Each row is a point on a tangle of strands that fork, close into loops and nearly touch. The rows are in no order.
Two points are linked if the straight distance between their rows is under 58.8. Some points are linked to none.
Venak: [  7  23  24  12 -22  11   2  18   2   4  22  -5 -29 -26   8  29  16  -5
  16  27  24   8  -8  23]
pime: [ -7 -27  18  35 -12   2  -2  16  17  25 -21   9  11 -27   3  -5 -13   5
 -16  -2 -20 -13 -23 -10]
Lagud: [  3  19 -10   8   0   6  13   3  24   4  20  -6   5 -15 -17 -13 -10 -30
 -10 -14   7  -9  12 -15]
kogur: [-12  19   6  -9 -11  -1  17   1  -5  11  12  -1 -35  25   2  -5  27 -22
  13  22   3   4   5  11]
neta: [-20  -6   3  -8  11  16   4   1  16 -20  33  17  24   9   2 -25  11 -32
 -12   4  -4  -7  12 -38]
talu: [  0  28 -11  -8  34   4  -8 -12  -4  -7  27 -20 -10  11 -14   3  17  -9
   4  -8  16  10   9   2]
Tir: [-20  15 -24 -27  20 -11  -7   7 -19 -25  25  10  -8  17  11   6  -1 -11
 -11  -1  17 -20   7 -12]
vizal: [ 19  16  11  -1 -24   0 -12   6  -3   2  26   3 -34  -4   8  23   1   3
   1  20  23  -8  -2  36]
vumus: [  8 -15   4  -7  18  -3 -11  15 -15  10 -14  11  -6  -9   2  -5  -7  19
 -16 -18 -16   2 -16 -12]
zapo: [-27   9 -21 -30  27  -5  20 -18 -10  -1  33   2  18   5   8  -5  13 -38
 -18   6  22 -11  10 -11]
Pasol: [ -5  12   9   6 -15  20  -5   9  22   1 -14 -10 -12  -3   8  -1  22 -32
  12  27  28  12 -18   2]
Kude: [ -7  -3  27 -12  -4   3 -13  -4  -7 -23 -22  -1   9  15   8   5  -5   1
   9   3  -2  15   7  25]
belus: [ -2 -18  16  18 -40  16  -7 -15  38 -11   7   1  18 -11 -12  -9   4 -17
 -16   3  -3 -12   7  -1]
zuse: [ 19  -8   3 -12  15  -5 -10  -5   0 -15 -29  -2   3 -15   5  -6   2  12
  25  -8  10  46 -13   4]
mubis: [ 19  -6   1 -15   2  -8  18  -7 -31  -2  17  -2 -21   6  13  -2   3  16
 -16 -23 -24 -18  16   4]
rirem: [  5  18  -7  17 -17   8  -9  15 -18  -7 -25  -1 -13 -11   9  11 -12   1
   2   8  21  -5  14  20]
bele: [  3 -39  16  -5  -1  -1  -2  -9   1   9 -28   2  26  -7  -8 -14  10   7
   8 -10 -25  17 -18 -10]
Fuzog: [ 38  -9   2   0  -6 -10 -17   4  -8   6 -12 -17 -13 -12   8   4  -4  23
   7 -13   2  -1 -22  25]
Kaz: [-12  12  14   3 -24  13  -3  26  19   0   2 -15 -22 -16   9  26  29 -19
  22  36  25  -1 -17  10]
tuziz: [ -5  20  12  11   6  15 -14  21   0 -13  -4  -2 -28  17  10   5  -2   7
   3  25  24  17  -9  11]
Nake: [-36  21  11  14  -2  -1   1  22  -8   5  30 -10 -25  16  20  -3  23 -13
   6  27  14  -7 -21  15]
zilig: [  9  -9 -10  -6  30  -5 -31  10 -21 -18  -4 -11 -15  -6   3   5   0  27
  11 -19 -17   7  14  -1]
pegot: [ -2 -18  -1 -23 -23  -2  10 -13  25  -6  19  18  15  -7  -7 -16 -15 -22
 -34  -7   3 -16   6 -15]
Mazot: [-10  -9 -10 -24  17   2  14 -21 -32  -5  -4  -6  14  -8  -4   5   1   5
 -27 -28 -10 -13  23  -4]
ruget: [ 20  25 -14  11   2   1 -15   7 -20 -27   4 -19  -8  12  13   3  -1  -2
  24  -1  12  -7  13  15]
vuz: [ 12  -2  10  18  26  -3   1 -14  -9   6  -1 -17  11  -4   5   1  -4   8
 -11 -35 -24  -6  -3   2]
fale: [  5  -8  -5  23  11  -4   4 -11 -16   4 -37  -3  24   4   8  -4  -4  10
  16  -7 -19  12   5  -8]
beki: [ 17 -22 -25  15  46 -15  -3  -5 -39  23  -9  -6  -2   8  14   3   1  40
   5   0 -16  -1   5   3]
defik: [ -9 -15   1  39  25 -22  -5   3 -16  11 -12 -23   3  10  -4   4 -12  32
   5  -7 -19 -11 -17  18]
Ton: [  5  -1   4 -13  16   4 -23  20 -11 -11  -8   7 -25   3   7  -2  -4  12
  -5  -5  -2   8   8  -1]
nire: [ 14 -14   2  -8   1  -5   4  20 -34  -5 -22  -8  -7 -11   3  -9  -3  23
  26  -5  -9  17  11  28]
Dubos: [  8  -4  28   6 -19  -5 -13  -2   0 -15 -15  -6   4   1  14  15 -14  10
  10  -9 -15  -7  -8  29]
fudob: [ 15  16 -13 -11 -11  -4   9  12   0  14 -11   9 -12   0 -16  -6   1  -1
  31   5  -8  16  10  -6]
lipan: [ -1  -3 -10 -17  21  16  -3 -12  33  -7  13   8  29  18 -10  -5  -3   0
 -18  -6   0   1  -5 -36]
remol: [ -9 -18 -10 -19  39   0 -20 -15 -20  -6  -5   5  21 -16   6  22   4  29
   3 -16 -32  -5   2 -15]
gitid: [-23   2   1 -12  34  25 -11 -15  -4 -13   5   3  20  -2 -17   0  12  -9
   2   4   2  25  23 -14]
Lonuv: [ 15   4   0   2  -2  12  -5  -6  37   6  -1   4   8   8 -16 -11   0  -1
  -4  -4   1  11 -19 -28]
tatel: [ 19 -19   2 -22  30  -8 -16  -5 -16   6   7   1  -7  -3   9   9   1  27
 -26 -27 -14  -4 -13  -1]
maso: [-12   1 -11  16 -20  -4   1 -16  -7 -14 -18   4  -2  17 -10   5  -2  12
  -4 -17  -9  -4  -5 -28]
gaf: [  7  21  -4  10   0 -11  -3 -17  -4  -3  18 -16  -8  13 -16  16 -18  19
  -4 -17   0 -10  12  30]
kunal: [ 20  -2  14  46  -4  -3   5  14 -11   5 -19 -10 -21 -12  29   9 -10  33
  15   8 -13   8  -6  18]
daza: [ 28 -11 -16  -5   4  -2 -14   0 -46  -7  13   5  -5  18  10   2  -9  43
  10   1   2   4  15  17]
ruson: [ -7  -6  14  28 -25  15  17  14  14   5  -8   2  11 -19   0   3 -15  11
 -24  -5  -9 -21 -20 -14]
Tovot: [ 35  14   5   9  12   5   0  -7 -38  -7   4   1  -4  -1  17  -4  -5   9
  20   3  10  27  17  26]
fus: [  1   4 -12  19  -8  -9  -3   3 -21 -13 -20  -7  -9  24   2   7  -4  34
   0 -10 -10 -11 -14 -11]
temar: [ 10  -3  -4 -30  16  23  -5 -16  -9  -7 -16  -3  37   2  -6   2  10   2
   1  -7   4  10  -6 -11]
puti: [  6 -11  21  35 -13   2 -15  -8   3   1 -31  -5   4 -32  -1   1  -6   2
   2 -13  -1  17 -19   4]
Lem: [ 22 -12  16   0  18  -3   6  10 -39   2   4   3  -2  -4  21  -6  -3  16
   2 -16 -33  -7  18  14]
Dol: [  6  10 -10 -32  31  -2  12  -8   0 -19  30  -7  -5   2  10   2 -14   1
 -36 -21  12  -9  -2 -20]
Gep: [  0   6   1  19 -11  11  -5  -1   7 -20 -27  -7  18 -12   6  -7  -5 -25
  28   9  16  24  10   9]
Satof: [ 13  -4  -1 -37  39   7  -1  -1   4  -5  12   2  -6   0  18  10   1   8
 -25 -18 -16 -12   4 -19]
ber: [ -3   2  -2 -30  19   3  14 -32  18 -10  24   8  12  22   7   1  15 -20
 -21  -2   6   2  -6 -33]
Gogal: [-14  16   5  -3  30  14 -15  -5   0  -9  26  12  16  14   0 -10  12 -23
   0   8  22  17 -20 -18]
maki: [-26   9  -9 -20  17  -3   9 -22  -9  -2  15  10  -9   8  -2  -1  10 -31
 -32  -1  20  -1  21  -8]
Gisof: [  8 -32   6  23 -12   8  -6   6  22  19 -20  16  39 -18  -2 -24 -16  -1
 -11   1 -16  -6   0  -6]
muv: [  7   5   0   5  23   1  -2  -1 -20  -7 -22   2  33  -5  14   3 -13   2
  22  -7 -18   9  25   7]
Vuta: [  2   2 -12 -18  29  15   6 -10 -28   4 -13  -3   1   4 -16   6  17  30
   4  -4 -10  24  12 -12]
zubab: [ -9  -8   5 -10   0  24  -9  13   0 -20   7  16  30  -4 -11 -22   3 -17
   1   5   1   7   7 -25]
mifur: [ 38  -9  -5  19 -21  -4  -9   9  -7  14   9 -28 -24 -14  10  11  -9  33
   5  -3   2 -17  -6  32]
Rames: [  2 -20 -12  26   9   0 -10   4   0  -1 -33   1  35 -24  -3 -20 -12  -4
  20 -11 -11  16   8 -14]
vegez: [-11  -1   7 -19  11   0 -20  -3   6 -16 -18   9   4  27  23   8   7 -20
  14  16   5  12   9   7]
dig: [-13 -23  -6  -7  36   4   1  -7 -16   6 -16   7   9   0   2   2   5  24
 -23 -17 -28  -2   0 -30]
gokid: [ 10  -8   1  -9 -21  -4 -10   1 -19 -10 -33   6 -15  -6   1  -4  10  -4
  15 -13 -12  10   0  -8]
Vibi: [ 22  11   1 -19  14  -7 -17   9   5   3  22  -1 -32  15  23  -2  17 -21
  19  10   6  -3  -4  11]
nupir: [ 17  -1  15 -18  -1  -1  -7  -8   6  14   3  21  10 -17 -19  -6  -7  -6
  10 -11  -9  25  -1   2]
basi: [ 23  13  18  31 -11  10  16   2  -1  11 -20 -10 -17  -5  16   7   1   9
   7   2 -16   5   0   4]
tez: [-12 -18   8  45  -1 -25  12   0 -16  17 -20 -17  12  -9  -9   4  -3  10
  16   3 -17 -20 -28  14]
Ral: [ -4   0   3  15 -49  14   1   4  31   4  10  23  -4 -23   7  23  22 -23
   0  30  16 -12  -2 -28]
kubuv: [-41   4   2  -2 -14   1  10  15  21  12  29  16 -26  -5  -7 -11   4 -33
 -18  19  14  -6   6 -10]
reni: [ -6  -7  -7   4 -10   8   3   9  33  14   0  10  16  -5 -28 -18 -11  -3
   7   1 -19   4  23 -15]
depe: [ -3   4   2 -41   2  15  -1 -10 -11  -8   7  14  19  14 -17  -2  16 -10
   4   4  14  14 -10 -10]
zigik: [ 22   1  -2 -24  -3  -4  -3  -4 -33  -8   3  15 -15  24   4   5   6  28
  14   3  -8  12   5   8]
Tiket: [  2 -22  -9  -6  48 -21  10  -8 -33  25   2   3  24 -10   3   8   1  22
  -4  -9 -23 -24 -20   1]
kino: [  5  13  -1   8 -15  -6 -10  21   9 -24 -15 -13 -21  -2  11  13  -4   9
  40  20  11  13   1  19]
gedo: [ -5  15  14  -7   1   0   2  10  -6 -10   6 -15 -20  18   6  -4  29 -18
  33  25  10  22  -1  21]
Fov: [ -7  18 -12   5 -37  -6  13   7  -5  -7  11 -14 -39  -1  -8  23   4  11
  -5   2   8 -24  15   7]
nev: [ -8   0   4  -8   8  14  -5   4  21  -2 -18   8   1  25   5  -7   5 -15
   1  17  -6  12  12 -17]
bupan: [ 25  12  11 -17 -12   1  -3  17 -12   7   1   9 -15  -7  10   4 -12   1
  14  16  17   9   3  43]
defu: [-13  -3   4   1 -16  21   4  12   2 -13   3  11   5  -4 -15 -16  -8  -5
 -23  -5   7  -4  -4 -25]
Bub: [ -8   7  -2  -2 -46  10   6  -1  22   9   7  27   6   5   0  10  11 -22
   4  35  18  -8 -14 -12]
Feki: [ -4 -20   5 -13   3 -10  -2  -6 -28  10 -15  -8  10  -1 -13   4  -6  21
 -12 -18 -12  -3   3  27]
zun: [  6 -15  -7  21 -33  13   7  -3  30  16 -13  18  32  -1  -6  -8 -12   6
 -12  17  -1 -12   0 -13]
zoga: [  8 -23  -7 -17  36   0   3   5 -33   6 -17 -16  -1  -9  -1   0  20  41
  19  -7 -28  19  -3  -8]
Sivod: [ 12   4   3 -10  26  12 -18 -16 -18 -19 -14 -19  22  -8   1   6   4   2
  -1 -21   8  10   2   9]
rov: [ -5 -13  -4 -12  30  -6  15   0 -29  17  12   6  27 -17 -20   0  -4  28
  -1 -21 -28  -6  -5  -7]
bipo: [ -9  15  -1 -23 -18   1   6  -3  -1  -3   9  24   6  25  -1   0   5 -19
   2  15  15  -6 -15 -11]
nuze: [-23  13  -3 -21   1 -16   3 -10  16   2  40  -1   6  12  -9  -8  13 -41
  12   2   3  -9  -1   0]
Valut: [ -4  -7  10  24 -27  -3  -7  11   8 -12 -28 -18  11  -8   7   9  -7   7
  13  -7 -23 -16  -9   5]
volib: [  0  14 -18  -6 -18 -22  41  -6   5 -15   8 -19 -15   0  -1   5 -21   4
 -31 -11  10 -18  -2 -17]
Bote: [-19  13  -1  -2 -12  -8  -8  12   6 -13  24  -1 -51   1  -2  12  -1  -3
 -15   1  11 -20  11   4]
Firu: [ 29   5  -8   5   6 -10 -11  -7   2   9 -19 -18 -13 -10  -9   2  -3  17
  18  -8  12  29  -8  19]
Tifi: [  2   3   3 -15  27   2 -35  -8 -15 -16   5   8 -18   2   4   9   1  -5
 -12  -8  19  10   7  10]
bipup: [ 13  -9   1   2 -30  -4   2  -6 -12  12 -41  16   2 -14  -1  -4   0   3
  18   4  -2  24  -9   0]
dobol: [ 15  14  -3 -11 -27  -1  13  12  -4  21 -11   7 -10 -16 -11   8  -8  -2
  16  10   2   3  14  24]
loruv: [  8  10 -18  -8   6   1  10  17 -13  -4 -15  -8  10  23  -4   3  -8  28
   7  -8  -9 -11  -7  -9]
fibo: [  3 -20   0   0   9   8   8 -15   3  11 -16 -14  15  -1 -22 -16  17  10
  -7 -20 -21  14  -8 -24]
dapo: [ 15 -25   4 -11  37 -18  -8  -2 -17  23 -15   4  24 -14  10   5  -8  17
  12 -13 -24   3  -7  14]
zubov: [  4   5 -23 -24  12  -2  -6   9 -17 -19  15 -13 -19  30   7   4   1   9
  -3  -1   6 -24  19   5]
sok: [ 13   6 -21   3  -2 -12  -9   8  20  19 -16  -3  -5   2  -8   9 -21  19
 -10 -13   3 -14 -16  -1]
podo: [ 25  25 -15  -1  16  -2 -10 -10   1   5   6 -15 -20  -5 -15   1   5  -7
   3 -14  19  12   3   6]
Susu: [ 19  -7 -15  23  25  -5  -2  -7 -38  -2 -30 -18  -1   6  17   1   5  25
  14 -10  -9  11   7   4]
vorik: [  8   4   5 -21  -6   4   0  19 -14 -12  13 -12 -24  23   8  -1   6   3
  16  11  -5  -8  20  26]
Mapeg: [  0   0  21  19 -30  12   4 -31  26  -2   0   1   2  -5  -1   7   1 -20
 -30  -6  11  -6  -6  -5]
Zipi: [-15  13  14  16 -22  10  -1  -1  34   2 -14  -1  -5  11  10  29  -5 -12
  -5  24   6 -10  10  12]
Fera: [-19  -5  -6  12 -33   6  24  -1  31  -1  40  13  15   0   8 -24  15 -33
 -23  38  23 -19  -4 -19]
dupos: [-16  14  12  10  -5 -10 -16  -8  15   0  12  -2   9   2  14   0  14 -39
  34  22  17  12 -10  23]
Siraf: [-45   1  -5  17 -29  -2  13  -5  35  11  34   1   5   8   1  -6  22 -26
 -11  35  23 -15 -17 -10]
Gezav: [  0  19   0  -4  -6 -13 -11   9   6  -3  34   1 -49   0  15   4  17 -24
   1   8  10 -15  -8   3]
Seba: [ -6  -9 -10  27  -4 -22   5 -10  -9   3  -2   4  -5  -7 -10  -4  -5  15
  -7 -31 -26 -10 -13 -33]
vakem: [ -9  -3  12  24 -26  11 -14  -8  26 -19  -8  -3  20  -3 -10  -6  -1 -20
  12   6   1   5  11   1]
Kul: [-13  24  -3  17 -33   4  20  -9  13  -4  10 -14 -26 -10 -18  23   6  -3
 -11   1  16 -11   4  -9]
bima: [  4  -2   2  11   4   9  -3  17  28  14 -25 -10 -14 -10   1  -7  -8  -7
  -8  -7 -15  -3   7 -12]
Lofar: [  4  16 -10 -34  31   6   3 -11 -15 -10  34  -5  -8  15  -7  11  24   5
  10   0  -5   4  14  -4]
dori: [-30  -1   2   0   7   6  -4 -18  18  -4  15  15   2  13  -6 -11  -6 -25
 -38   4  23   0  13 -12]
bamig: [ 24  14   2  16  -6  11 -10  11   1   3 -10  -2 -34  13  17  15  -6  28
 -12  14  15   1 -11   9]
fusu: [ -5 -31  -3   8   3 -13   6 -17  -3  24 -11  22  23 -13   0  -9 -13  -3
 -31 -23 -17 -13  -3 -13]
Rilud: [-10  -8  -8  15 -18  -7  13  -5  24  15  10   4  24  -8 -35 -10 -21  10
  -9 -17 -15 -11   4 -10]
povid: [-20   9   5   4 -15  14  15   2  18  -5  12  16  -5   3   1  -1 -17 -12
 -41  10  27  -9  -8 -17]
Lemi: [ 13  10  -6  12 -39 -13  -1  -5   7  12  -4   6 -17 -24   1  28  -8   3
   0  -9   1 -21  -4   3]
Peliv: [  2  12  -5  -3 -34  -3  -5   3  29  -1   6   0   5 -12 -10  15 -16 -14
   1  -3   9 -26  -6   0]
Dedi: [  0   2  22   7 -22  11  -6  26  23  -4 -14  11  -5 -21   3   5 -11  -3
  19  15  -3  14  -1   2]
bipu: [  9 -12  -1  23 -22   9   8 -27  11  -6   7  15  32  -1 -16 -24   0   2
 -16 -11  -9   4  -8 -29]
Pedas: [ -1   7 -14  -8 -13   3  -7 -13 -22 -18 -14   2  -8   5 -11  -1   9 -13
  -3 -15   6   0   3 -14]
meraf: [  7  -6 -10  -4  12   3   4 -25  19   8  -8  -8  25  -2  -3  -5   4 -21
 -10 -20 -15  -8  26 -13]
Mobit: [ -8   5 -28 -26  22  -4   2  13  -5  -9   2   5  15  14  -7   7 -15  23
  -7 -16  -9 -13   6 -25]
Bobu: [-56   1  -6  -7  -7 -15   8   2  17   7  33  -4 -16  17   0 -10  17 -29
 -17  17  18 -10 -12  -4]
fef: [ 16   2  -8 -27  28  -2 -22   2 -10 -17  25 -18 -11   6   0   7   7  15
  25  -4 -10   6  23  14]
nunel: [ 28   6   2 -17  18   7 -16   8  -2  -4  35 -13 -30  17  23  -2   6  -4
 -10   4  20 -10   2  21]
Meto: [  3 -17   2   2 -15  -5  11 -15  12   2   1  13   5 -20   8 -10 -17 -21
 -40 -23  -9 -19   6 -19]
Gimev: [ -4  16   0 -11  -9  -3 -26  -3   3   2  11  14 -12  -6 -16  -1   5 -24
   4   7  30  14 -16   7]
zap: [  5  28   2  12 -11  17   3  10  11 -12   3 -19  -8   6  -1  -2  11 -24
   9   9  19  -4 -13  -6]
fizuz: [-16   5 -16  17 -39   9  21  -9  35  -6   7  -9  -1  -3 -24   0   1 -12
 -19  10  14 -15  11 -18]
duva: [  1  11   5  -8  11  -1   2 -27  -4  -7  -1  19  24  25   6  13  -1  -2
  11  -2 -18   7  15 -14]
mebad: [-24   3   4   2   9   7 -14 -24   5 -13  11   0   9   4 -29  -3   1 -12
 -15 -12  14  15  12  -9]
luk: [ -1 -25  -8  14 -10   7  14 -10  -3  15 -29 -11  45   5  -8 -15  -4   7
 -18 -10  -5 -13 -15  -7]
Sep: [ -6  12   6 -28  22   1 -10 -18 -12  -2  26  13   4  14   2   2  32 -25
  10   8  14  17 -16  -9]
Laru: [  1  -9  15 -19  24   7  -4  12 -10 -27 -25  -5   0  -1  25  -3  -4   5
  18   6   1  31  21  25]
vupu: [-12   7  -4 -18  -1   2  14   2  14  -6  37   9   6  -4 -12 -20   6 -39
  -4  -2   7  -7   2 -25]
Fesa: [ -7  23   1  15  -3  -2  -3 -12  23  10   2   5  -2  12   9   8   1 -36
  11  18  10  -2  12  11]
Nepa: [-10   7  -7  -7  22  23  11 -15 -17   0 -13   8   4  12 -12  -3  11   3
 -13  -3  -3  19  21 -24]
pom: [ -5   8  19  25  -9  13  -7  19   4   4  -4  10  12 -24  -9   4 -32  14
 -10  -7   5  -2 -14   7]
naned: [  2  15 -15 -12   8 -21   9 -30  -9  -7  21  -4   8   7 -12  14 -19  10
 -16 -29   4 -11   9   3]
ler: [-20  26  11  14  15  13  -9  14   1  -1  10  10 -11  14   2  -9   6 -16
   2  24  26  22 -14  -5]
subo: [  9  17 -11   1   2   7 -13  10  32   3 -15  -6  -5  18  -6   8  -9   7
  -4   6  15  -1 -15  -6]
fiv: [  2  11  -1  16  -9   7  -4  17  23  -9  -7 -10 -24  -9   6   6  -9  -7
 -22 -11   0 -22  -4 -22]
roluv: [  7  -3  -5 -21  -9  -6  26 -32  19 -11   3  -6   3  19   2  -2   6  -9
 -26 -16  -1  -5  -9 -31]
damo: [  0 -32   9  21  17 -20   2  20 -10  13 -26 -17 -16 -24   7  -9 -11  38
  11   5  -1  23 -15  41]
Rared: [ 17 -33 -10  23  54 -31  -5  -2 -44  21  10 -11   2 -12   2  -2   4  24
  18   2 -13  -9 -10  20]
tunu: [  9  26 -15  -5   2   5  -3  16   2 -21   6 -16  -1  14   5  -1   4 -20
  25  -1   2 -16   1  -8]
rarak: [ 22  -6  -5 -10  -5  -1   7  14 -27   1  23  -4 -37   9   3  -9  -5  19
  -2  -4 -14 -12  30  16]
Lopim: [-17 -20 -11  27   9 -30  16  -2 -26  12  -6  -6  13  -4 -15  -4  -3   6
   2 -17 -26 -30 -17  -9]
pigom: [ 22  20  18  11  -4   8   8  -7 -16   1 -12   8  -5   3  16  -3   0 -10
  13   3  -3  18   8  10]
Nuvug: [ 16 -10  -7  12  18 -23  24  -1 -17  30  13 -18  -5  -4 -12  -5  -6  30
 -16 -21 -10 -21 -20  12]
mibut: [  1  -3  17  17 -32  14  -5  -8   3   0 -17  -6 -13 -26 -13   2   6  -5
 -15 -13   6   7  -9   1]
funo: [  6  -5  24  24 -19   0   7  22  24  21 -19  -9  -6 -34  -3  26  -4  32
  14  13  -7  15 -20  11]
vigab: [ -2   2  -1  13 -18  -5   7   5 -14 -16 -10 -19  -3 -10  -1   0  -6  -4
   1 -29 -22 -26  10  -1]
pon: [ -4 -24   0  17 -11  15 -14 -23  20 -16   0  17  32  12 -18 -26  11   0
 -15   6  -6   9  16 -21]
Vevub: [ -4   8  -4  24 -17  11  16   6  -9   6 -28 -19   6  -7 -23   0  -7  22
   1  -5   7   6 -10   4]
tolar: [-41  -2 -14 -21   6  -6   7  -9  -6   1  37   0  32  10  12 -21  22 -41
 -10   8  25 -12 -19  -5]
zevoz: [  3  -2 -15 -25  27   3 -13 -14  -5  -6 -10  18  15   3  10  15  10   5
  17  -4 -27   4  18 -27]
Lup: [ -6 -11  -4 -12  24  17 -12  16  19   4 -28  -5  14  11  -1  -6  -6   4
  -9  -4 -10   4   9 -16]
dosoz: [-32   2   3  18 -23  13 -16  10  40  -2   0   1  -3  -4   1  20   4 -23
  -6  32  23  -9   6  -2]
nari: [ 23 -13   6  18   7   4 -13  16  -7   0 -15  -9 -24  13  30   3 -14  40
   2  12   1   7   7  27]
Nugi: [-16  -6  -1  19 -32  -3  25  -8  34  -8  14  -9   4  -6 -16  -7 -14  -3
 -19 -14 -19 -20  12 -21]
teku: [ 20  15  -3 -24  -5  -8 -10  -7   0  -8   1   1 -11  32  -2   9   8  13
  19   2   3   6 -14   1]
Levid: [-21  11  11   1 -22   5  10   6  10  12  14  17 -31  -8  18   7  12 -38
 -24  21  19 -16  -2  -4]
vov: [  8  -5   5  26 -25   4   0  -3  27  16 -34  19  19  -4  11  12 -17   9
   8  20  -4   6  -8  -3]
pame: [ 14  13  10  23 -23   1   5  18  17  -7 -11 -15 -21 -25   4  29   0  27
  32  17   7  18  -7  15]
kez: [ -6 -23  18  21   0  -9   9  19   2  27 -21   8   6 -16   3  -9 -13   8
   9   0 -33  -1  -8   0]
kasig: [  8 -14  13   1 -22 -10  18  19   1  33 -24   6  -2  -9   1   8  -7  24
   6   7 -22 -12 -21  16]
nilut: [  2  16  13  -5   1   2  10  -2   4  -6  13   5 -11  14   3   2  -7  -6
 -15  -9  -7  -8   4   0]
Zodev: [ 13 -37  11   5  36 -14 -13   7 -28   9 -15 -18  -5  -4   9  -6  -2  43
   1  -4  -7  17 -19  27]
buk: [ 20  12   4 -12  17  -5 -17   3 -27  -8  24  15 -25   6   8  -5   5   5
  27  16  15  33  10  21]
kar: [-12  -7  -9  -9  -1  -9  31  -6 -11   6  -3 -10  -5  -8 -13  -7 -14   2
 -35 -26 -10 -13  22  -5]
Sokip: [  0 -20  23  24  -3 -17   4  -1  14  19 -31 -11  -6 -17  -3   9  -7  33
  14   4  -8  28 -30  25]
rez: [ 13  15   9 -14  24  11  10   3 -32 -12  11   6  14   1  14   2   1   1
  13  -7 -25  -2  26   1]
sivob: [-25  12 -10 -18  -1   1   7  19  -4 -14   7   9   1  13   8  -4 -12 -29
 -15   7  14 -27  17  -2]
furuz: [ -7   9   0 -13  24  -5 -18  11  20  -9   1   8   5   7  -9   1  -9   0
  33   9  -6  28  18   3]
doka: [-38   7   7   2  -6  -9 -12  -7  22   8  30   3  15  13 -13  -8  11 -34
  21  20  10   7  -5  13]
tugur: [-19  28   4   1   1  -8  21 -19   0   1  38  -6 -14  14   8   0   5 -25
 -23   9  31  -5 -15  10]
gon: [  0 -38   1   1  32 -32  -4   6 -21  18 -22   0  14  -7  -3  -1  -2  25
  20   4 -13   9 -29  18]
vep: [-39  12   1  -7  16 -18  -3  14  -4   4  49  -6 -19  20  15 -10  16 -14
  -7   6  15  -9 -24   8]
lukof: [-19  17  -5 -18   7  -2  -9  28   4   2  16  16   8   1   3  -4 -10 -30
  11  17  15 -11   8  10]
rul: [ 20 -13  16 -21  14 -15 -17  -4  -6   9 -13  10   9 -16   8   1 -11   7
  19 -13 -19  19   6  21]
lutot: [ 15   4   2  18  -5  -8   7   4  -6  15  19 -22 -21 -11 -14   3 -14  31
 -11 -20  -4 -15  -3  26]
des: [ 10 -24   8 -16  -2   4 -15   0  19   0 -18  14  19 -10  -7 -16   3  -7
  19  -3 -18  25   4 -12]
vavod: [  0  -3  -2   8 -29  -2 -10 -11  29   8 -17  -2  20 -12 -13   9 -14 -16
  12  -1  -1  -4  17  16]
gibis: [  3 -29   5   1   7 -24  10  18 -29  26 -12   4  -5   6  -2  -3  -4  33
   6   3 -23 -14 -25  17]
febes: [ 24 -21 -17  10  25 -15 -14  -6 -38  -9  -7  -7  -2  -1  22   1  -8  43
  27   1   0  27  16  22]
sema: [-11  -9  -8  17 -13  10  -4  -7  32   2  30  21  29  13   2 -33  21 -30
 -14  41  22  -9   0 -10]
zezu: [ -1  -4  -7   2  -9   0   1  13  21  17 -23  -5  21 -11 -20  -5 -20   6
  18   2  -9  12   9  11]
det: [  6 -16   4 -29 -13   6   5 -13  10  10   9  25  24  -8 -23 -16  -4 -10
 -16 -12  -6   4   5 -11]
mog: [  3   4  12 -14  17   7  -3  13   6 -13 -17 -13 -13   2  17  -9   8 -12
  22  19  20  34   8  30]
reziz: [ 13   2 -15  19 -15 -20  13   6   9  28  -6   1  -8 -19   4  13 -18  13
  -9 -16  -9 -30 -14  -1]
Ded: [  0   2  -6 -31   3   9   7  -1 -27 -20   8   2   6 -11  -4  -4   5 -14
 -13 -27   2 -14   8 -13]
ras: [ -5 -13 -11   0 -26  14   0  -6  28 -14   9  14  34  20 -12 -26   7 -14
 -13  28   9 -13  12 -12]
setu: [-19   7 -19 -23 -17 -12  43  -7   3  -9  15  -7  -5   2 -17  -9 -13 -14
 -23  -7   6 -12  22 -17]
rego: [  7  -4 -15 -27  18  -4  10 -14 -41 -13  17  -9   1   3  -1  14   8  31
  -6 -22 -19 -14  18  -3]
rof: [-16  22  11   4 -31  10  18  13  -3   2   5  19 -16   7  -7  17  -4   6
  -1  27  10  -4   3   6]
vif: [ 19 -20 -10   1  28 -18   6   9  -3   1 -33  -2  -9 -18  16 -13  -4  32
  30  -4   7  47  -8  17]
nebab: [ -7   4  11 -16 -15  21   5  25  12   6  -4   7  13  -7  -8 -11 -10 -29
  -1  13   9  -7  13  12]
fev: [-21  19 -11  15 -28  -7   9  -2  25  16  27  14  -7   4  14   0  24 -35
   8  29  17 -14 -24 -22]
masel: [-27  -5   3  -9   2  14   8 -15   4   4  15  -2  13  17   8 -24  28 -47
 -15  15  22  -1  -4  -7]

A piece is all that can be reached along the links. How many separate loops has the piece of each point below (a circle has one, a figure eight two, a Y none), and how many tips (points with one link)?
Kude: loops 0, tips 3
depe: loops 0, tips 6
talu: loops 0, tips 6
Rames: loops 0, tips 8
Fov: loops 0, tips 4

A tip is a point with one link. Name the tips that can be reached along the links from each point below, in the order of the rows.
nev: kogur, fiv, vigab
mebad: Lagud, zoga, dosoz, masel
reni: puti, Gep, nunel, roluv
dobol: ruget, fudob
